Each row is a point on a landscape with many valleys, with its height.
From any point a ball takes the steepest step (drop divided by distance) to one of its 5 nearest points. It stops when none of these is lower. Distance is the straight distance between rows; heights are no part of it.
<582>: [146 210 145 159  82 122  92 161  90 159 111 108 102  31  97 112 170 158
  95 188  93 140 129  80 100 179 207 143 160 105 166]  height 4.12
<584>: [117 137 125 131 104 125 115 137 100 114 120 132 126 104 120 104 118 123
 103 127 126 128 130 101 124 143 119 114 125 133 127]  height 1.69
<1504>: [142 102 137 126 166 136 142 111 157 126 153 127 156 175 148 152 120 116
 160 112 137 122 149 174 149 113  99 122 125 142 114]  height 0.32
<1266>: [127 115 119 125 152 136 151 108 140 130 145 141 135 159 128 136 105 114
 135 118 133 121 140 156 140 112  88 132 127 148 109]  height 1.48
<118>: [126 164 112 144  76 120 125 159 108 132  84 143  87  61 119  71 137 137
  90 155 106 129 109  84 117 159 137 122 149 131 121]  height 2.24
<610>: [119 156 109 152  79  99 145 153 104 121 103 154  91  63 132  71 124 120
  74 140 121 132 113  78 121 155 106 126 143 135 106]  height 3.83
<1017>: [145 174 150 145 114 131  99 149 117 140 108  95 129  75 105 122 155 152
 122 180 111 142 115  91 101 136 187 128 142 109 163]  height 2.98
<1808>: [150 152 148 138 110 124 105 146 130 135 123  92 147  97 115 166 146 152
 152 168 114 138 124 136 103 115 183 152 142 109 173]  height 4.78
<1619>: [145 147 149 134 117 123 104 145 128 133 131  95 142  99 111 153 138 154
 150 157 115 141 125 132 104 122 174 150 145 115 160]  height 3.97
<1756>: [151 153 150 133 113 144 100 136 121 151 112  85 151  90 114 179 159 149
 151 181 112 141 120 136 105 130 208 153 136 104 203]  height 1.84
<1410>: [141 107 140 117 165 150 121 109 144 137 130  85 159 169 136 197 147 140
 202 133 124 137 137 160 156 123 172 133 112 114 165]  height 1.75
<1570>: [147 158 150 141 116 126 102 145 122 135 116  92 136  88 107 132 147 155
 133 174 112 142 120 107 100 125 176 137 142 113 159]  height 2.97
<79>: [149 162 158 129  94 140  82 146 121 166 117  79 151  68 102 163 172 166
 140 183  99 148 120 118 103 161 243 143 143 102 210]  height 0.19
<1087>: [143 103 136 117 163 134 137 119 160 124 153 113 167 177 151 168 122 119
 173 120 133 127 147 182 153 111 113 123 119 126 129]  height 0.75
<1404>: [159 143 150 134 133 142 110 133 120 164 119  69 152  99 110 205 170 145
 171 175  96 131 133 147 120 129 217 157 127 105 211]  height 1.19
<1518>: [121  79 119 103 188 132 152  94 154 103 154 145 146 240 158 149 125 107
 143  74 149 124 133 184 156  89  56 110  98 145  97]  height 5.36
<551>: [148 194 131 142  85 129 102 159 102 147  96 127 103  51  93  95 149 148
  96 166 108 128 106  64 111 156 171 130 138 116 138]  height 1.74
<1252>: [106  86 106 115 146 143 149 100 131 117 152 160 129 174 143 119 104 110
 122  82 153 113 121 159 155 107  60 129 113 137  81]  height 1.06
<1066>: [158 162 163 123  99 140  82 143 117 171 116  75 151  73  92 179 174 171
 143 182  93 152 126 127 103 159 247 148 140 103 217]  height 2.23
<1075>: [106  71  88 107 162 133 173  96 175  92 145 183 127 224 163 109  93  97
 114  64 152 102 131 173 150 106  26 111 105 150  67]  height 2.74
<1274>: [122 134 128 126 111 125 117 129  95 121 123 134 125 112 116 112 114 126
 106 132 129 133 129 109 125 139 126 116 124 137 133]  height 2.61
<296>: [146 113 136 114 161 148 123 114 143 136 127  91 156 157 139 185 147 142
 195 127 135 132 137 160 150 125 172 133 117 113 163]  height 1.89
<1239>: [134  85 138 116 174 142 136 103 154 121 169 121 161 193 154 166 127 117
 166  97 148 123 143 183 156 108  98 111 123 140 106]  height 2.96
<819>: [146 204 130 135  72 123 106 162  94 145  93 135 101  46  93  93 153 147
  88 162 106 126 103  63 110 161 174 133 142 115 136]  height 1.70
<987>: [143 190 152 149 106 133  98 150 104 148 118  95 130  60 104 113 167 156
 113 182 109 138 118  82 103 155 201 133 136 102 168]  height 2.46
<1427>: [142 158 142 145 115 126  98 148 121 126 112 101 123  90  97 118 145 151
 122 163 106 141 127  98 105 135 162 132 141 125 143]  height 2.36
<335>: [101 122 113 117 124 131 144 116 128 120 124 151 121 144 127 112  94 113
 115 118 126 119 127 129 129 102  92 117 137 149 103]  height 4.81
<1721>: [ 83  98 109 117 129 120 152 119 126 109 137 163 113 154 142  99  96 111
 112 102 142 114 120 141 138 108  67 126 132 139  81]  height 0.74
<1485>: [107  83  98 105 142 134 158 102 149 103 151 176 125 185 152 101  95 104
 109  64 156 114 121 150 152 100  46 124 109 126  74]  height 1.40
<607>: [147 166 153 140 110 131 100 144 119 136 114  90 141  85 110 136 152 155
 131 181 113 145 115 108  99 125 192 133 141 105 173]  height 3.60
<1403>: [136 106 137 112 165 143 125 110 146 127 132  91 159 176 140 190 142 133
 197 133 129 134 139 171 155 123 155 132 110 115 163]  height 1.07
<541>: [ 78 113 115 142 125 107 161 141 124  95 108 180  88 140 146  66  96 102
  81  96 145 120 118 104 130 125  51 111 126 145  63]  height 4.90
<1597>: [ 77  98 113 124 127 110 151 128 119  99 135 174 107 153 148  81  92 103
  97  95 145 115 123 125 134 107  52 119 127 136  74]  height 1.02
<866>: [ 94  83  88 103 151 120 173  94 162  98 149 193 102 195 163  78  83  88
  88  63 160 111 122 147 141 100  41 105 117 143  59]  height 4.55
<325>: [111  71  94 106 166 137 162  92 170  94 143 174 138 234 160 125 107  99
 125  62 142 108 136 178 157 101  34 111  99 151  74]  height 2.81
<633>: [150 198 147 149 101 133  98 155  99 147 106 108 114  56  95 107 163 153
 103 175 108 133 115  68 109 158 185 134 134 109 157]  height 1.90
<295>: [ 81 106 103 135 125  96 154 139 134  92 128 198  87 153 145  65  77  77
  58  68 153 115 125 105 134 131  23  95 120 148  46]  height 5.01
<82>: [ 73 108 117 134 123 107 156 135 124  96 117 173  93 144 147  72  99 104
  91  98 139 120 120 108 126 115  56 112 132 140  73]  height 3.36
<1771>: [117 138 120 145  88 115 136 144 107 114 117 151 118  83 132  83 124 119
  88 128 120 120 122  82 124 146 107 116 129 136 107]  height 1.32
<792>: [105 146 109 143  92 103 152 135 125 116 108 175  79  84 127  64 110 114
  64 105 152 124 109  63 122 154  85 111 141 150  63]  height 2.28
<1508>: [146 112 146 116 167 152 118 104 140 144 134  81 157 158 131 202 152 142
 204 132 121 135 134 153 151 124 184 133 114 115 164]  height 2.73
<125>: [118 138 123 138  94 123 120 141  97 113 117 134 121  93 121  93 124 125
  99 132 117 124 126  97 125 150 120 116 126 134 124]  height 0.76
<1372>: [143 185 122 138  79 124 111 159 107 139  84 136  95  55  97  87 142 147
  93 159 104 124 102  70 110 153 156 126 141 126 128]  height 1.95
<881>: [164 115 155 118 156 143 109 112 136 156 150  75 169 139 123 216 165 141
 194 142 106 132 137 146 149 124 201 149 119 113 172]  height 4.02
<12>: [150 118 132 118 154 142 135 121 135 134 129 107 154 153 142 159 135 134
 180 130 143 130 142 161 141 123 150 132 113 116 156]  height 1.31
<1565>: [100  64  88 105 167 130 172  97 175  94 153 178 132 237 165 121 103  96
 119  66 148 100 131 186 149 107  19 107 100 155  70]  height 2.80
<72>: [147 124 135 122 138 128 121 125 109 141 136 115 134 123 126 138 124 142
 152 130 143 136 136 137 118 129 148 135 130 126 151]  height 1.23
<319>: [115  80  96 106 156 144 160  97 154 105 146 171 134 208 152 115 105 105
 117  66 156 113 129 161 159 101  46 121 100 139  76]  height 2.15
<587>: [145 113 135 117 163 143 133 119 142 123 132 103 163 172 150 174 136 125
 190 132 137 130 145 167 153 116 143 134 112 115 149]  height 0.88
<1078>: [129 157 123 146 100 130 113 152 110 131  97 118 108  79 103  92 138 142
 113 150  97 132 123  89 115 151 143 122 140 131 129]  height 2.77
<784>: [119  87 114 121 161 147 150  98 132 120 156 150 133 180 138 135 117 115
 132  85 156 115 125 168 157 114  66 131 113 143  88]  height 1.81
<1305>: [158 136 146 128 131 134 110 130 133 149 140  83 160 108 119 198 150 145
 176 145 111 129 135 145 128 124 191 161 131 112 171]  height 3.85
<55>: [102 124 123 131 104 123 145 129 130 111 109 163 104 114 141  80 112 114
  88 104 134 119 113  82 119 125  94 103 136 150  88]  height 2.12
<154>: [146 129 129 118 144 136 130 118 114 136 132 124 132 137 129 137 121 134
 148 130 147 135 136 143 125 121 141 132 120 129 154]  height 2.26
<316>: [ 87  92 102 113 145 100 156 115 144  97 148 191  93 171 155  66  74  79
  72  60 155 114 126 117 131 116  35  99 122 143  56]  height 2.45
<1414>: [148 116 135 117 150 148 128 116 136 141 131 101 151 147 140 169 142 140
 183 125 140 128 141 158 140 123 165 136 117 116 155]  height 2.54
<350>: [152 217 153 158  78 123  83 168  96 169  95 103 100  18  90 111 166 162
  96 203  81 148 135  75  94 175 221 147 175  97 180]  height 5.75
<638>: [157 151 150 128 122 144 100 135 120 168 109  72 149  89 109 194 169 153
 163 185 101 138 125 143 108 137 221 155 134 106 216]  height 1.35
<727>: [155 152 147 133 123 135 107 136 126 152 125  78 150  99 113 194 157 143
 163 170 103 134 131 144 115 118 199 163 131 108 192]  height 1.44
<1082>: [168 126 159 135 153 135 113 124 121 166 141  63 167 114 119 216 176 142
 196 177  88 138 141 149 137 127 216 160 120 106 201]  height 2.35
<141>: [156 119 142 115 150 142 111 120 140 150 142  84 154 136 125 197 153 146
 188 128 121 123 134 146 141 127 189 148 126 112 163]  height 5.26
<1139>: [141 211 138 148  71 123 104 162  85 151 103 126  99  39  96  98 158 149
  88 173 102 129 107  65 104 166 180 141 143 112 143]  height 1.54
<1354>: [140 172 160 137  95 140  89 149 115 158 122  80 147  61 108 135 172 168
 124 188 106 145 127 103 102 160 231 134 146  99 193]  height 2.22
<228>: [ 93 100 110 113 134 133 153 111 126 114 150 161 121 160 139 106  96 111
 115  95 143 112 120 149 147 111  65 134 123 138  82]  height 0.66
<877>: [142 109 138 115 162 137 130 121 151 122 139 104 169 178 151 181 132 121
 186 126 127 131 147 176 154 115 131 127 109 119 146]  height 0.84
<32>: [146 175 138 145 107 133  97 154 114 139  99 105 119  74  91 108 148 147
 111 167 106 132 117  78 107 144 168 126 138 118 145]  height 2.52
<560>: [ 80 125  96 155 109  98 163 146 132  96  95 195  73 131 134  54  88  88
  61  95 161 127 112  93 131 140  30 102 117 148  50]  height 4.11
<766>: [119 104 117 123 154 141 151 105 138 131 155 143 134 166 134 134 109 114
 137 103 142 114 135 166 150 114  81 131 126 151  98]  height 1.27
<797>: [179 141 168 119 139 144 100 134 122 182 114  62 151  97 108 204 184 156
 187 184  86 143 136 144 114 141 244 157 136 106 229]  height 2.37
<1648>: [141 163 153 136 109 137 103 143 121 144 115  85 145  82 113 148 155 156
 137 183 115 147 114 116  95 131 206 137 138 100 191]  height 3.94
<767>: [130  81 132 115 181 143 142  96 144 120 164 129 154 203 159 155 133 118
 157  86 156 124 138 185 158 107  86 108 118 143 102]  height 3.38
<1773>: [175 118 168 127 152 139 107 119 126 167 155  57 174 125 121 221 188 144
 213 189  87 145 148 163 140 127 224 147 126 100 208]  height 3.45
<1539>: [157 205 153 157  84 124  83 174 110 168 108  90 119  30 103 117 178 165
 110 196  80 146 143  81 101 172 230 148 164  93 183]  height 3.78
<87>: [146 128 139 123 128 125 117 132 120 140 139 108 138 117 120 148 132 153
 157 133 130 132 136 145 115 132 167 148 136 124 152]  height 3.04
<368>: [151 138 142 126 121 126 107 138 130 143 138  95 147 107 117 172 139 152
 163 147 122 131 133 141 114 127 178 157 141 115 164]  height 5.25
<722>: [138 129 127 119 135 130 126 116 110 131 131 130 126 129 121 126 113 125
 126 127 145 137 132 129 120 117 126 123 124 134 142]  height 2.89
<858>: [142 152 145 139 117 123  99 145 123 129 120  96 129  93  99 127 136 152
 131 169 106 148 124 110 102 129 168 136 145 121 153]  height 2.04
<173>: [100  70  82 105 155 133 177  93 173  91 149 187 117 215 167  93  89  90
 108  66 158 105 128 170 146 106  28 111 109 146  61]  height 3.02
<717>: [124 147 116 151  79 113 139 148 102 116 113 152 107  73 135  75 130 123
  84 134 117 125 116  79 122 152 106 122 133 137 106]  height 1.80
<123>: [146 164 151 139 110 132  99 143 121 136 112  87 146  83 112 152 154 155
 143 180 112 143 117 119 101 124 195 146 142 104 184]  height 4.56
<829>: [135 132 135 125 129 124 115 126 101 130 137 120 126 116 115 125 123 141
 134 138 135 141 132 127 116 139 142 133 132 133 146]  height 1.72
<695>: [127  86 128 121 172 147 148 100 142 128 161 138 146 188 146 144 125 118
 146  91 151 115 138 175 154 115  78 122 115 147  92]  height 2.18
<468>: [ 97 134 110 146 103 111 154 133 127 112 100 180  75  99 131  60 106 111
  69  98 154 124 106  69 122 150  76 107 135 156  61]  height 2.51
<1223>: [114 137 119 145  90 112 144 136 124 112 112 165 104  92 138  72 115 118
  76 108 139 124 114  69 119 143  90 109 136 147  83]  height 1.61
<1390>: [152 125 139 116 132 131 123 130 124 145 140 103 143 122 128 161 137 150
 174 126 141 124 135 148 127 132 172 143 130 120 156]  height 1.43
<1174>: [122 156 109 151  83 120 125 156 105 121  96 134 102  71 113  80 136 136
  96 151 102 124 123  93 124 160 128 124 145 132 124]  height 1.71
<1085>: [138 146 143 138 120 120  99 142 115 129 126 103 129  96 102 129 131 151
 136 155 110 141 128 117 103 136 160 137 145 126 148]  height 1.18
<1796>: [141 168 157 134  96 138  83 145 115 157 120  78 148  65 106 146 166 168
 130 186 105 148 122 110  97 158 234 139 140  95 201]  height 1.73
<41>: [129 106 123 124 163 138 151 107 148 128 154 136 144 166 135 138 113 117
 147 111 138 120 143 168 149 114  92 128 124 148 103]  height 0.95
<81>: [ 81 121  91 156 101  97 156 148 134  93 104 202  73 135 139  50  83  80
  52  88 158 121 113  97 134 141  20  97 115 148  40]  height 4.19
<1011>: [ 83 127 109 150 109 112 160 136 129 103  95 180  67 120 139  61 104 106
  72 102 155 123 108  81 125 144  60 101 126 149  63]  height 3.52
<405>: [ 83  94 112 119 134 100 157 128 129  95 141 184 100 158 155  79  85  95
  84  81 151 121 124 120 134 112  41 115 123 133  63]  height 0.91
<729>: [118 146 118 144  91 117 122 147 103 117 108 131 114  83 118  90 132 129
 102 142 110 125 127  94 125 158 124 122 134 132 122]  height 1.17
<427>: [ 94  85 102 106 137 107 155 114 142 101 149 188 107 173 160  78  83  94
  89  66 157 118 121 130 142 103  39 115 119 131  64]  height 0.85
<1469>: [118 119 115 116 140 131 148 106 139 125 134 146 130 155 120 127  99 116
 127 122 135 123 137 148 135 107  93 125 130 150 108]  height 2.53
<1629>: [ 94 120 121 124 114 122 144 124 131 105 108 158 106 131 141  85 107 111
  98 110 135 114 119 103 120 112  89 104 143 147  87]  height 3.86
<445>: [151 149 146 131 117 130 109 140 130 144 129  87 151  99 116 176 146 148
 159 162 113 140 128 139 113 118 187 159 137 108 175]  height 3.40
<669>: [160 133 151 126 138 134 110 129 134 153 143  78 162 118 115 205 156 144
 182 146 108 125 138 144 134 123 195 161 126 113 174]  height 2.94
<565>: [152 123 135 116 148 139 137 123 129 139 131 112 143 144 137 150 129 134
 169 130 151 131 137 153 133 120 151 135 116 121 152]  height 2.40
<844>: [ 86 102 114 127 130  95 152 134 127  97 137 183  90 156 152  73  83  90
  75  75 151 118 125 112 133 118  33 109 122 140  60]  height 1.99
<23>: [116 128 118 114 128 132 139 112 127 122 125 144 126 145 122 118 102 113
 118 122 134 125 135 130 130 104 100 118 133 145 117]  height 0.44
<1780>: [ 83 106  90 141 121  97 154 137 136  97 129 209  82 152 148  56  71  74
  54  62 161 105 119 106 134 138  15  88 120 157  35]  height 5.16
<893>: [ 85 112 115 124 119 126 146 123 129 105 117 161 110 142 139  91 102 112
 107 110 134 117 123 121 126 109  81 115 141 148  87]  height 1.05
<1513>: [157 156 156 127 112 146  94 136 122 170 113  75 149  81 103 189 168 160
 151 183  99 144 122 135 105 147 236 149 137 107 218]  height 1.68
<1671>: [157 122 149 120 151 142 110 117 141 157 147  80 163 136 122 208 155 143
 192 135 112 129 135 143 145 127 196 148 124 113 165]  height 4.34
<1506>: [102  60  93 103 182 128 161  93 173  94 151 169 145 246 164 135 103  95
 129  63 142 101 137 190 152 104  20 103 102 157  76]  height 2.95
<1356>: [126 131 126 128 113 121 111 129  98 122 127 121 128 111 117 116 123 131
 117 136 127 135 131 114 122 143 131 123 126 136 142]  height 2.29
<332>: [155 126 143 118 135 137 114 132 133 147 137  92 148 122 126 180 139 149
 176 131 129 122 136 148 128 130 183 154 130 116 161]  height 6.40
<1197>: [178 122 172 121 152 142 101 130 131 174 141  51 169 119 114 210 195 151
 222 198  78 152 144 163 137 130 240 150 133  98 224]  height 3.72
<428>: [162 140 151 131 135 133 111 134 126 159 131  70 157 108 117 208 164 139
 176 169  97 133 137 146 127 125 204 166 127 106 197]  height 0.87
<1646>: [ 81 114  94 149 110  90 155 147 135  96 118 206  82 143 139  61  79  80
  56  75 157 116 118 102 128 140  20  95 116 152  38]  height 4.50
<1044>: [110  78  87 102 152 138 168  91 171  98 142 184 121 214 158 105  94  97
 112  63 151 108 127 169 150  99  38 114 109 138  70]  height 2.58
<1064>: [ 85 127 116 145 108 117 153 134 134 108 103 175  78 114 140  66 109 113
  78 106 151 121 113  79 120 140  74 105 135 152  70]  height 3.21
<1405>: [ 90  95 106 111 133 107 156 120 129 100 147 179 108 168 157  84  83  99
  92  78 151 117 119 128 140 106  47 120 119 128  65]  height 0.64
<1717>: [149 115 133 121 160 135 141 120 151 125 137 113 163 168 148 163 130 122
 178 127 136 132 149 166 152 113 130 132 112 121 146]  height 0.86
<175>: [142 178 157 143  96 132  92 151 107 152 122  88 136  57 109 127 169 166
 119 186 103 142 126  94 100 163 218 134 144 100 183]  height 2.93
<512>: [ 83  96  96 126 138 103 150 126 141  96 139 198  83 169 154  62  72  72
  57  56 159 109 122 114 131 121  24  90 125 151  44]  height 4.77
<1437>: [138 141 143 137 120 120 104 141 118 131 129 103 128 104 104 130 131 152
 141 156 118 145 132 121 106 134 161 137 146 126 146]  height 0.34
<656>: [ 89  91 105 113 132 122 156 110 128 108 148 168 119 165 147 101  93 106
 106  86 153 116 119 145 149 106  57 131 119 131  78]  height 0.38
<775>: [150 122 135 115 145 138 125 127 126 143 134 102 144 133 135 163 138 147
 173 125 140 125 138 151 134 129 168 138 128 120 159]  height 1.08
<933>: [152 122 134 122 157 136 146 121 141 130 134 126 148 158 141 145 121 122
 157 127 145 132 145 157 139 109 124 129 116 131 139]  height 1.52
<343>: [169 119 161 129 154 132 105 115 130 162 154  62 177 130 120 222 177 139
 202 163  94 143 139 147 144 122 209 152 120 106 192]  height 3.29
<1779>: [150 132 141 123 128 132 113 135 128 143 143 101 143 115 126 163 138 154
 172 138 126 127 133 145 121 126 177 152 140 119 158]  height 5.27
<301>: [138 126 131 121 132 127 123 120 106 131 137 123 131 127 119 129 116 137
 133 133 145 136 131 131 120 132 135 128 124 133 145]  height 2.03
<1241>: [117 142 123 143 100 124 110 144  98 117 115 124 120  93 113  97 126 133
 108 141 109 130 128  99 123 151 129 119 130 134 130]  height 1.22
<352>: [155 209 151 161  84 124  86 169 101 167 109  98 107  30  98 114 173 166
 102 197  84 145 140  79  97 175 221 144 165  98 180]  height 5.20
<590>: [158 127 142 120 135 137 112 130 136 148 144  85 157 120 122 192 148 148
 181 134 119 121 133 147 137 131 187 154 126 116 164]  height 5.34
<1535>: [ 98 109 111 116 131 130 149 108 132 120 140 152 123 153 129 120  96 114
 122 110 134 120 127 149 137 110  80 129 132 148  93]  height 1.34
<694>: [ 83 115 107 148 121  99 157 145 128  94 111 189  80 141 143  63  87  91
  70  90 149 120 124 101 130 131  32 106 123 144  59]  height 4.99
<263>: [121  78 106 108 179 140 156  95 159 105 145 158 138 234 151 138 117 103
 131  66 148 117 135 176 157  97  45 114  98 147  85]  height 4.08
<1416>: [134 129 136 131 127 121 109 132 105 133 139 114 129 112 110 131 125 146
 139 138 131 139 134 131 111 137 150 133 137 132 149]  height 1.55
<383>: [116 149 116 147  79 103 147 141 119 116 114 164  97  74 137  73 118 118
  72 122 131 130 110  66 121 151  94 120 135 145  86]  height 2.39
<628>: [139 128 127 118 139 133 137 115 120 129 127 136 128 137 124 130 108 120
 131 129 143 137 136 136 127 110 119 124 120 133 135]  height 3.15
<1649>: [119  80 105 111 163 148 155  95 146 110 148 167 135 202 148 122 110 107
 122  67 159 111 128 159 161 100  52 122 100 135  80]  height 2.27
<1785>: [144 116 128 126 157 135 148 111 146 131 142 131 145 162 135 143 112 120
 148 126 138 126 143 161 139 112 106 131 122 139 125]  height 1.50
<288>: [148 159 150 136 110 128 101 144 127 136 118  90 142  92 110 151 149 153
 143 175 114 146 121 121 100 120 186 144 141 109 174]  height 4.49
<580>: [147 187 156 145  87 127  82 167 115 159 117  79 140  47 102 131 174 174
 120 193  83 146 138  91 108 167 239 147 157  93 197]  height 2.62
<477>: [146 204 144 151  90 128  96 160  90 153 113 112 105  43  94 106 167 153
 100 181 104 131 118  71 104 170 193 136 143 110 159]  height 1.97
<636>: [114 132 120 120 111 129 121 122 112 117 117 144 129 118 128 107 111 111
  98 120 135 124 127 100 125 120 110 110 126 140 118]  height 6.70
<721>: [112 133 119 124  98 123 129 130 116 108 115 151 125 109 132  93 113 113
  95 110 132 121 121  88 122 128 107 102 127 142 107]  height 2.91
<786>: [123  83 121 120 172 146 146  95 139 123 162 141 141 192 148 144 124 117
 137  82 155 115 132 174 155 108  75 120 109 143  90]  height 2.63
<1589>: [129 128 125 118 129 129 128 114 112 128 127 134 128 131 118 124 111 117
 118 123 144 135 131 121 123 118 117 116 123 138 136]  height 5.00
<653>: [129 140 135 136 118 123 106 140 107 129 125 111 124 105 103 117 127 146
 124 148 114 142 131 118 114 147 147 132 139 133 138]  height 1.60
<1737>: [137 157 138 147 113 126 101 151 117 130 109 104 113  91  95 107 135 148
 122 160 101 139 125  98 108 138 156 127 138 127 140]  height 2.87
<1452>: [148 156 149 141 110 130 103 142 130 140 122  86 148  94 116 161 150 151
 151 177 113 144 120 128 102 115 194 151 139 110 180]  height 4.94
<327>: [131  92 135 122 171 143 141 104 149 123 165 127 154 183 152 150 126 117
 155 101 143 117 141 176 157 114  94 118 124 146 104]  height 1.26
<459>: [ 80 119 106 153 115 102 160 141 125  98  98 185  76 134 140  60  99 100
  71  96 152 122 114  89 128 138  41 105 119 148  62]  height 4.36
<588>: [ 89  80  92 105 153 111 162 103 156  96 150 194  92 184 161  70  76  84
  84  61 162 116 124 132 133 103  38  99 121 145  57]  height 3.81
<867>: [122 148 112 154  79 108 138 150 104 117 107 147 100  69 135  69 130 126
  86 145 117 123 118  84 125 154 112 124 137 135 112]  height 1.29
<1762>: [166 144 161 122 130 145  98 133 121 182 111  67 144  92 106 201 179 155
 172 181  92 143 134 143 110 144 238 153 133 109 222]  height 1.63
<166>: [143 180 154 137  91 134  82 155 117 156 118  82 148  53 106 138 174 170
 125 188  92 147 132  98 104 167 237 141 149  95 195]  height 2.33
<859>: [122  79 126 114 188 143 147  92 143 112 155 142 145 227 154 147 130 110
 146  74 154 123 136 180 160  94  67 109 103 145  94]  height 4.88
<1828>: [103  80  87  99 148 123 169  97 163 102 148 191 109 195 162  87  84  92
 100  63 161 114 128 152 147 100  40 111 115 136  64]  height 2.79
<807>: [113  67 110  97 192 128 158  93 167 100 155 155 148 252 156 147 112 104
 141  68 144 116 136 188 154  88  31 107  98 155  82]  height 4.43
<1350>: [135 125 121 122 150 132 146 111 142 131 134 138 137 154 126 138 105 115
 135 123 137 128 142 151 134 109 102 127 124 147 122]  height 2.60
<615>: [102  87  99 107 138 122 153 107 141 104 149 181 114 173 160  90  87 101
  99  68 158 117 120 144 146 101  47 121 118 134  70]  height 0.78
<918>: [146 204 153 154  91 128  90 161 100 159 116  97 115  38 103 113 174 165
 104 188  92 140 136  83 105 175 223 142 156 105 179]  height 5.31
<1255>: [ 94  99 106 112 139 129 153 106 126 115 150 158 122 162 137 115 100 113
 119  99 143 111 123 157 149 110  65 133 122 140  86]  height 0.77
<35>: [172 133 161 124 146 140 106 128 123 179 125  59 154 103 112 208 185 146
 193 186  88 143 139 154 126 133 234 155 132 106 219]  height 2.43
<10>: [137 108 139 115 166 141 128 115 149 122 142  99 166 179 149 187 135 124
 197 131 126 138 143 176 156 117 137 129 107 113 154]  height 0.89
<1167>: [146 142 145 128 117 121 105 143 126 138 138  97 140 103 114 158 135 156
 160 148 122 135 133 135 105 124 175 152 144 115 161]  height 4.93
<1622>: [127 145 129 143 109 124 102 148 107 122 113 113 117  96 101 105 131 146
 117 151 105 132 133 105 117 152 140 129 137 133 131]  height 1.96
<268>: [107  71  88 106 161 135 169  93 175  96 140 178 132 231 158 116 104  97
 117  64 149 105 135 175 152 103  34 112 101 150  73]  height 2.76
<809>: [143 181 126 142  90 130 105 159 112 140  92 125 100  65  94  92 141 148
 102 162 103 124 113  72 111 151 158 121 140 122 134]  height 2.16
<1774>: [146 156 154 129 106 143  96 135 120 151 111  81 151  80 112 162 162 159
 140 183 112 147 117 127 100 136 220 146 139 103 204]  height 2.75
<915>: [ 80 114 116 137 117 118 157 133 128  99 104 172  88 133 141  73 105 108
  87 104 142 121 116  97 126 123  71 111 134 148  72]  height 4.71
<1620>: [144 129 129 118 143 131 134 114 123 133 132 130 132 138 125 135 113 126
 134 128 148 134 137 138 125 117 125 127 120 132 143]  height 0.30
<260>: [ 79 130  96 153 107 106 162 141 126  99  90 188  66 122 130  56  97  99
  62  99 164 126 110  83 128 146  46 104 122 148  54]  height 3.98
<1001>: [150 119 133 119 145 137 128 124 123 142 134 114 138 131 134 145 131 146
 164 127 147 129 139 148 128 128 157 139 128 123 155]  height 3.14
<923>: [111  67 102  99 181 131 156  92 170 101 148 161 140 243 155 137 110 101
 133  63 142 115 138 182 155  94  30 106  93 155  79]  height 3.27
<810>: [ 79 121  83 155  93  92 158 150 137  96 110 212  79 136 139  44  72  75
  46  79 162 116 113 102 136 140  16  89 121 154  28]  height 4.30
<788>: [167 124 156 126 152 135 107 116 131 157 152  72 168 124 117 215 167 140
 192 155  97 133 135 143 141 123 204 156 121 107 181]  height 3.54
<274>: [124  83 117 116 173 146 150  92 143 113 149 152 140 210 150 135 121 106
 129  70 158 118 133 169 157 100  56 119 101 138  86]  height 3.43
<1018>: [145 148 145 137 115 119 103 141 126 131 127  97 138  98 107 142 138 154
 143 159 111 143 125 125 105 124 174 144 148 119 155]  height 2.67
<1687>: [151 117 138 115 149 146 119 123 136 144 134  94 153 138 132 176 142 146
 184 126 135 122 134 148 141 129 181 141 129 117 158]  height 5.17
<1460>: [ 98 124 118 118 112 130 138 117 129 111 117 148 120 133 134 102 100 111
 106 114 133 121 123 105 125 109 101 108 136 148 102]  height 6.72

Call two points neighbours if one is among the 5 nearest of the other. Go from one point of each pair to the other, from neighbour to neighbour, staying as low as possible. Name the highest point that can't be avoided.
<79> and <23> => <175>
<72> and <23> => <1469>
<1437> and <1139> => <118>
<125> and <72> => <1622>
<1504> and <775> => <12>
<428> and <79> => <1513>
<1437> and <72> => <1416>
<1620> and <1437> => <301>
<1504> and <656> => <784>

Where does a ball stop that starts at each point below?
<1064> => <125>
<565> => <1504>
<296> => <1504>
<810> => <125>
<807> => <656>
<1780> => <125>
<694> => <125>
<263> => <656>
<1506> => <656>
<173> => <656>
